The views of a scene show one set of named points, each view turned or mirrored, and shifted as a whole, with a little noise and some points left out.
In the rows, zero is written as 128.

Scene 1
View 1
k931: [122, 140, 121, 124, 146, 151, 129, 137, 141]
k184: [117, 144, 121, 104, 139, 147, 126, 123, 131]
k746: [138, 160, 119, 116, 157, 161, 126, 134, 109]
k235: [122, 133,  98, 104, 132, 164, 131, 131, 154]
k690: [114, 157, 135, 106, 148, 125, 119, 109, 100]
k474: [113, 165, 177, 106, 150, 140, 119, 124, 125]
k743: [117, 148, 133, 108, 141, 150, 124, 128, 137]
k59: [140, 176, 138,  98, 159, 165, 122, 127,  97]
k426: [123, 139, 107, 125, 149, 142, 129, 131, 125]
k189: [105, 137, 119, 124, 144, 114, 123, 113, 117]
k872: [131, 156, 143, 121, 155, 163, 128, 144, 134]
k457: [104, 124,  91, 119, 133, 125, 128, 117, 136]
k66: [109, 159, 149,  98, 144, 127, 119, 108, 106]
k469: [100, 141, 165, 153, 161, 100, 123, 134, 130]
k507: [143, 175, 142, 111, 163, 168, 124, 138, 105]
k941: [113, 143, 112, 106, 141, 134, 124, 114, 118]
k505: [118, 154, 141, 111, 147, 139, 122, 123, 118]
View 2
k505: [124, 139, 137,  89, 166, 137, 132, 173, 129]
k746: [131, 150, 151,  91, 177, 120, 123, 171, 135]
k59: [124, 151, 166,  80, 172, 135, 145, 179, 132]
k941: [132, 127, 148,  98, 146, 133, 113, 143, 131]
k66: [123, 122, 148,  91, 138, 154, 140, 156, 124]
k507: [120, 155, 153,  85, 185, 126, 144, 186, 130]
k872: [120, 149, 124, 102, 180, 117, 135, 170, 117]
k189: [132, 118, 129,  99, 137, 143, 105, 149, 139]
k235: [131, 145, 139, 119, 166,  95, 109, 126, 114]
k469: [121, 118,  92,  96, 147, 159, 123, 177, 137]
k690: [131, 121, 152,  87, 140, 153, 130, 158, 136]
k184: [127, 136, 141, 105, 153, 123, 122, 140, 120]
k457: [139, 119, 128, 114, 141, 122,  88, 127, 134]
View 3
k66: [177, 138, 126, 122, 133, 118, 115, 129, 116]
k457: [146, 127, 142, 153,  93, 116, 111, 116, 160]
k505: [170, 137, 129, 117, 121, 124, 120, 143, 136]
k189: [154, 133, 133, 126,  99, 119, 118, 117, 133]
k931: [156, 135, 139, 122, 110, 128, 114, 152, 166]
k690: [167, 137, 118, 130, 122, 120, 124, 127, 115]
k235: [150, 127, 147, 157, 123, 123, 108, 154, 184]
k184: [164, 132, 138, 141, 126, 122, 112, 142, 152]
k507: [164, 139, 111, 129, 134, 135, 138, 173, 145]
k469: [164, 140, 136,  80,  92, 124, 114, 125, 132]
k872: [168, 139, 133, 109, 126, 134, 117, 170, 162]
k743: [166, 134, 140, 129, 127, 125, 110, 148, 157]
k941: [165, 133, 123, 145, 129, 122, 124, 143, 134]
k426: [150, 135, 130, 118,  97, 125, 122, 135, 151]
k474: [187, 145, 135,  94, 144, 124, 110, 148, 125]
k746: [157, 137, 115, 131, 125, 135, 138, 170, 152]
View 4
k184: [148, 125,  98, 124, 153, 151, 147, 126, 134]
k931: [143, 125,  88, 113, 143, 145, 144, 128, 137]
k235: [148, 130,  84, 136, 162, 140, 162, 134, 118]
k426: [135, 130,  96, 102, 140, 153, 124, 113, 138]
k505: [154, 114, 114, 108, 138, 143, 125, 121, 148]
k743: [154, 117, 102, 117, 144, 134, 140, 132, 137]
k189: [139, 126, 111, 105, 146, 144, 109, 101, 125]
k469: [141, 123, 100,  75, 117, 133, 102, 110, 151]
k66: [163, 104, 137, 114, 142, 133, 110, 112, 142]
k457: [132, 140,  92, 120, 160, 143, 126, 104, 106]
k507: [162, 102, 120, 113, 134, 173, 149, 139, 175]
k59: [168,  98, 134, 122, 140, 170, 144, 133, 167]
k941: [149, 121, 115, 123, 151, 150, 127, 110, 127]
k690: [156, 110, 133, 112, 144, 148, 109, 106, 141]
k474: [172,  98, 126, 100, 126, 119, 122, 133, 160]

In a view up to two points have been moved. Name them for each view, in the order of its rows, or write -.
view 1 | k426, k469
view 2 | k505
view 3 | k507, k941
view 4 | k184
